The views of a scene show one set of named points, each view turned or mirrored, shifted and resized as a whole, with a little noise and some points left out.
In the rows, 128 means zero.

Scene 1
View 1
Z_974: [114 138 146 130  90 126 114 104 142 116 140 117 103 130 128 149 123 129
 123 129 159 129 181 156 148]
Z_826: [ 64 153 101 112 106 121  86  54 186  92 112 171 116 110 101 185 127 111
 107 115 166 166 182 204 103]
Z_889: [163 140 129 157  98  74 105 142 106 112 216 135  98 136  97 151 148 133
 152 101 146 134 217  92 150]
Z_566: [ 81 155 106  73  96 172 140  79 160 103 117 127 137 137 146 189 124 150
 158 130 137 142 183 182  75]
Z_801: [179 120 113 116 121 105  93 123 109 128 208 154 102 118 124 163  90 137
 145  73 149 173 170 111 135]
Z_708: [114 107 110 124  73 166 139  37 147 144 106 103 103  79 161 148 147 126
 112  79  99 103 178 123 103]
Z_769: [ 92 106 103  92 183 135 158  89 138 140 134 119 138 155 130 223  94 154
 118  96 107 207 109 207 118]
Z_177: [126 143 134  52 100 202 174 120 119 130 135  82 144 162 190 180  83 185
 179 142 131 129 150 164  91]
Z_422: [146 147  91  81  68 170  99  66 144 110 159 164 106  77 155 156 110 137
 158  78 147 137 204 114  67]
Z_784: [125 136 147 131  61 150 137  98 132 129 128  88 104 121 160 138 134 134
 127 132 143  95 181 124 140]
Z_924: [130 161 149  89  89 150 111 134 133 102 159 127 120 149 149 160  83 153
 157 151 193 139 169 168 130]
Z_699: [148 108 140 121 113 139 156 121 105 148 160  83 114 142 154 164 113 153
 140 110 108 129 151 122 145]
Z_430: [152 167 139  87  47 168  84 112 138 102 161 140 105 110 165 134  81 142
 157 130 199 116 190 133 114]
Z_948: [148 128 157 136  71 134 136 120 118 135 153  87 105 123 162 129 125 139
 133 123 144  97 175 110 154]
Z_264: [ 83 177 143  92  53 170 110  95 165  89 109 119 120 132 153 154 111 136
 141 168 193 107 191 183 110]
Z_219: [ 69 163 141  73  90 181 132  93 174 103  92 114 135 151 154 175  93 149
 136 169 181 135 147 220 110]
Z_830: [208 117  90 121  82 121  90  95  98 129 226 161  88  78 138 142 115 135
 169  40 121 146 218  45 103]
Z_987: [103 150  85 107 102 129 134  82 145  99 158 136 127 126 106 195 162 143
 171  99 115 142 228 133  74]
Z_472: [120 109  94  59 132 182 116  56 155 139 120 150 122  96 175 187  54 141
 117  75 138 191 111 183  90]
View 2
Z_987: [ 79 141  94 116 154 124 143 161 141 134 146 116 141  89 150  72 118 154
 145 110 130 121 123  76 116]
Z_264: [101 124 125 140 104 164 168 105 135 120 130 155 138  99 128  96 161 125
 129 107 123 133 128 136 113]
Z_430: [103 100 108 152 122 156 167 106 127 118 135 126 137  99 152  87 159 133
 119 106 132 113 169 136 125]
Z_948: [119 118  99 140 138 166 129 128 136 160 120 130 105 117 117 102 136 153
 161 100 111  94 155 138 122]
Z_472: [111  73 113 131 112 127  76 145 117 128 120 100 139  87 185 112 180 130
 138  98 130 187 138  73 117]
Z_177: [111 120 130 135 110 142 104 127 114 127 112 117 147  65 149 115 181 108
 146  89 109  75 111  89 132]
Z_889: [107 133  73 139 178 148 155 141 131 169 140 105 115 111 137  88  80 156
 158 135 142  96 186 117 131]
Z_566: [ 91 132 117 121 117 135 129 139 133 122 130 132 152  76 153  91 156 125
 140 107 126 141 101  78 115]
Z_974: [111 128 104 133 135 156 136 128 135 155 127 135 119 105 130 101 125 139
 154 123 130 142 144 122 118]
Z_219: [103 130 138 133  91 157 131 110 130 124 119 155 152  74 142 119 169 102
 140 118 131 158 103 100 113]
Z_769: [120 121 112 118 132 128  60 150 114 161 112 103 137  71 168 137 137 115
 172 130 135 169 113  48 122]
Z_801: [123  99  86 145 161 143 115 133 115 163 128  90 118 101 162 109 116 139
 154 129 141 115 189 108 135]
Z_699: [125 117 101 133 140 150  96 141 124 164 112 107 113  99 129 114 134 141
 174 103 111  87 147 105 131]
Z_830: [ 94  80  56 142 179 130 138 161 131 145 151  72 113 124 172  56 122 183
 139  94 128  90 205 110 133]
Z_422: [ 83  94  95 132 134 135 144 150 137 113 145 111 135 104 161  59 168 163
 124  76 114 125 143 104 117]
Z_784: [108 123 104 133 126 163 134 132 143 148 121 139 113 113 116  93 141 151
 156  95 108 112 138 132 115]
Z_826: [ 88 127 104 120 127 136 146 140 141 136 145 140 142  94 160  91 124 135
 142 136 150 217 121  89 101]
Z_924: [115 120 114 147 125 160 148 101 119 132 125 126 140  82 149 110 143 110
 137 128 140 119 152 118 129]
View 3
Z_708: [151 180 126 148 116 134 160 142  69 104 167 130 115 116 134 155  87  64
 159  73 172 181 110 129 107]
Z_422: [143 163 126 153  81 147 166  88  89 118 141 114 127 121 135 109  85 135
 135  86 146 211 100  93 152]
Z_889: [210 213 150 124 112 114 115 135 128 104 121 108 125 135 150 163 150 185
 110  95 216 242  70  64 110]
Z_784: [195 189 141 111 145 135 135 135 119 119 163 146 121 111 145 157 123 106
 136  94 166 161 112 105 101]
Z_699: [174 153 158 110 143 108 105 134 115  96 136 121 137 114 116 199 120 138
 117 116 193 169 114 108 106]
Z_472: [140  81 109 179 122 113 120  88  63 110 147  73 139 120  90 142  54 130
 138 127 118 168 144 115 102]
Z_987: [163 178 144 157 122 163 110 143 118 101 146 118 103 149 112 118  94 148
 150 101 177 251 101 120 143]
Z_264: [215 165 125 121 157 162 136 112 150 154 174 147 108 104 148 103 111 126
 144 109 119 154 134  93 113]
Z_177: [145 121 175  93 172 155  90 115 154 103 156 159 130 111  75 166 100 134
 133 143 145 140 150 142 149]
Z_801: [186 153 139 134 109  89 113 100 104 106 116  82 147 123 130 179 126 193
 102 112 188 205  93  68 101]
Z_566: [169 132 134 150 152 170 105 125 127 119 165 126 103 134  96 108  78 133
 155 121 131 199 138 130 133]
Z_826: [211 140  86 201 139 155 109 137 104 134 166  79  90 145 135  88  85 139
 168 112 128 233 124 104  78]
Z_924: [207 142 145 108 145 126 111  95 151 137 140 121 141 108 129 148 129 176
 107 126 144 157 122  72 111]
Z_219: [202 109 120 142 181 166  95 118 147 145 179 126 108 117 108 106  85 132
 152 138 100 150 160 124 100]
Z_974: [215 170 119 138 148 133 117 137 125 126 156 115 116 122 141 143 119 134
 135 107 162 184 111  92  86]
Z_430: [195 164 134 119 118 141 156  80 140 147 146 133 133 102 148 111 114 154
 116 101 125 166 114  65 134]
View 4
Z_422: [143  92  93 170  76 128 110 145  41 131 104 124 207 151 140 146 175 141
  94  68 127  75 162 110 132]
Z_974: [170 107 121 150  86 189 161 177  87 139  76 137 149 177  70 125 109 126
 124 118 136  93 155 112 161]
Z_924: [123 147  85 135 122 187 129 185  76 132 121 107 130 188  79 167 126 126
 116 133 123  88 143 111 173]
Z_219: [148 126  45 158 131 163 133 183  85 143  97 117  85 248  90 133  94 144
  74 139 122 119 172 160 145]
Z_708: [199  73 122 192  60 140 172 129  88 129  51 167 186 174 135  98 129 159
 115 110 155  89 186 123 148]
Z_264: [191 133  80 135 123 171 129 170  74 114  85 125 120 226 120 168 108 139
  99 130 157  96 137 131 154]
Z_430: [160 137  93 130 116 177 108 169  60 123 116 115 160 182 129 186 151 131
 115 107 153  79 126 103 155]
Z_566: [131  98  60 180 100 125 149 158  53 122  90 117 128 224  91 126 119 144
  80 114 105  97 190 151 145]
Z_784: [186 112 120 160  93 171 168 148 103 121  75 151 163 177 116 132 116 146
 136 139 158  85 156 109 175]
Z_801: [ 95 121 139 154  80 197 150 185  88 160 132 118 189 110  54 130 163 115
 145 112 105  68 158  80 175]
Z_826: [166  64  94 160  72 174 130 190  34 162  68 111 136 211  50  97 106 110
  63  56 100 112 179 139 107]
Z_472: [ 89  94  68 202 105 158 109 183 113 212 140 123 158 174 119  81 169 157
  63 101  98 115 206 153 109]
Z_699: [113 120 118 184  86 170 188 155 131 140 110 150 164 141  77 113 139 150
 152 169 127  75 182 105 196]
Z_830: [116 109 149 155  45 153 138 148  40 110 117 125 255  82 107 167 202 122
 156  77 126  38 139  53 172]
Z_769: [ 64  84  79 207  84 159 169 186 111 197 118 125 126 175  20  55 127 134
  86 136  66 116 229 151 150]
Z_177: [ 86 143  45 189 134 116 155 144 109 115 134 129 127 199 116 149 137 165
 112 177 115  84 190 148 190]
Z_948: [174 128 137 155  90 184 177 152 116 126  88 155 168 154 105 140 128 141
 156 154 160  74 149  92 189]
View 5
Z_708: [132 178 104 176 127 129  59 169 129 129 104  95 145 161 130  75  63 137
  90 144 110 138 158 149  76]
Z_699: [115 192 116 142 118 140  77 176 153 129 114  72 122 171 127  82 125  82
 104 124 120  90 118 101  98]
Z_826: [155 134 124 156 168 189  92 174 149 135 141  89 180 161 132 130 102 154
  56 131  92 167 183 113 150]
Z_801: [142 166 120 103 138 149 101 188 174 136  96  53 148 167 133 113 142  64
 107 128 116  96 122 126 143]
Z_889: [114 103 133 128  98 154  92 197 163 136  95  53 165 170 142  98 129  57
 125 140 113  91 130 129 149]
Z_177: [ 81 224 107 152 156 143  92 160 122 111 157 100  87 181 124 118 149 117
 104 132  91 116 105  81 105]
Z_430: [ 91 164 102 160 154 169 104 163 131  89  90  74 145 172 131 144 139 111
  98 156 115 143 111 157 149]
Z_769: [176 208 132 111 168 154  90 176 168 165 173  87 126 163 123 104 123 121
  62  95  91 111 159  54 108]
Z_219: [102 191 113 177 164 194  87 146 131 101 155 100 127 178 126 139 136 158
  49 123 108 159 136  78 128]
Z_784: [ 94 171 107 182 105 157  62 160 136  99  81  75 141 173 123  91 106 104
  90 142 140 121 118 138  96]
Z_987: [111 123 124 155 142 142  87 196 126 149 150  96 153 170 141 100  99 120
 121 150  66 127 166 113 130]
Z_948: [ 99 166 113 169 101 157  69 167 146 103  86  68 141 175 126  92 118  88
  94 137 139 106 116 127 110]
Z_472: [173 235 102 119 204 140 103 161 152 140 134  91 126 157 121 127 113 142
  71 120  95 147 151 128 112]
Z_264: [ 78 160 109 192 141 188  83 151 123  84 109  92 141 175 128 136 129 144
  67 143 119 158 123 119 133]
Z_422: [118 161  99 147 172 128  99 180 124 124 106  89 148 158 136 124  99 125
 122 165  79 148 148 177 130]
Z_974: [115 152 123 162 125 175  83 169 151 116 108  74 155 172 131 110 119 111
  76 132 127 128 139 110 127]
Z_830: [132 142 107 109 140 102 103 201 149 139  69  54 159 154 141 101 104  61
 164 167  91  99 132 198 133]
Z_566: [105 172 117 164 166 161  87 171 128 126 165 103 131 174 132 122 116 148
  86 142  78 148 149  95 123]

Which points are out of place in each view (at most two, in the order of its rows)? Write - if all are in place.
view 1 | Z_801, Z_264
view 2 | Z_422
view 3 | Z_177, Z_924
view 4 | Z_708, Z_830
view 5 | Z_784
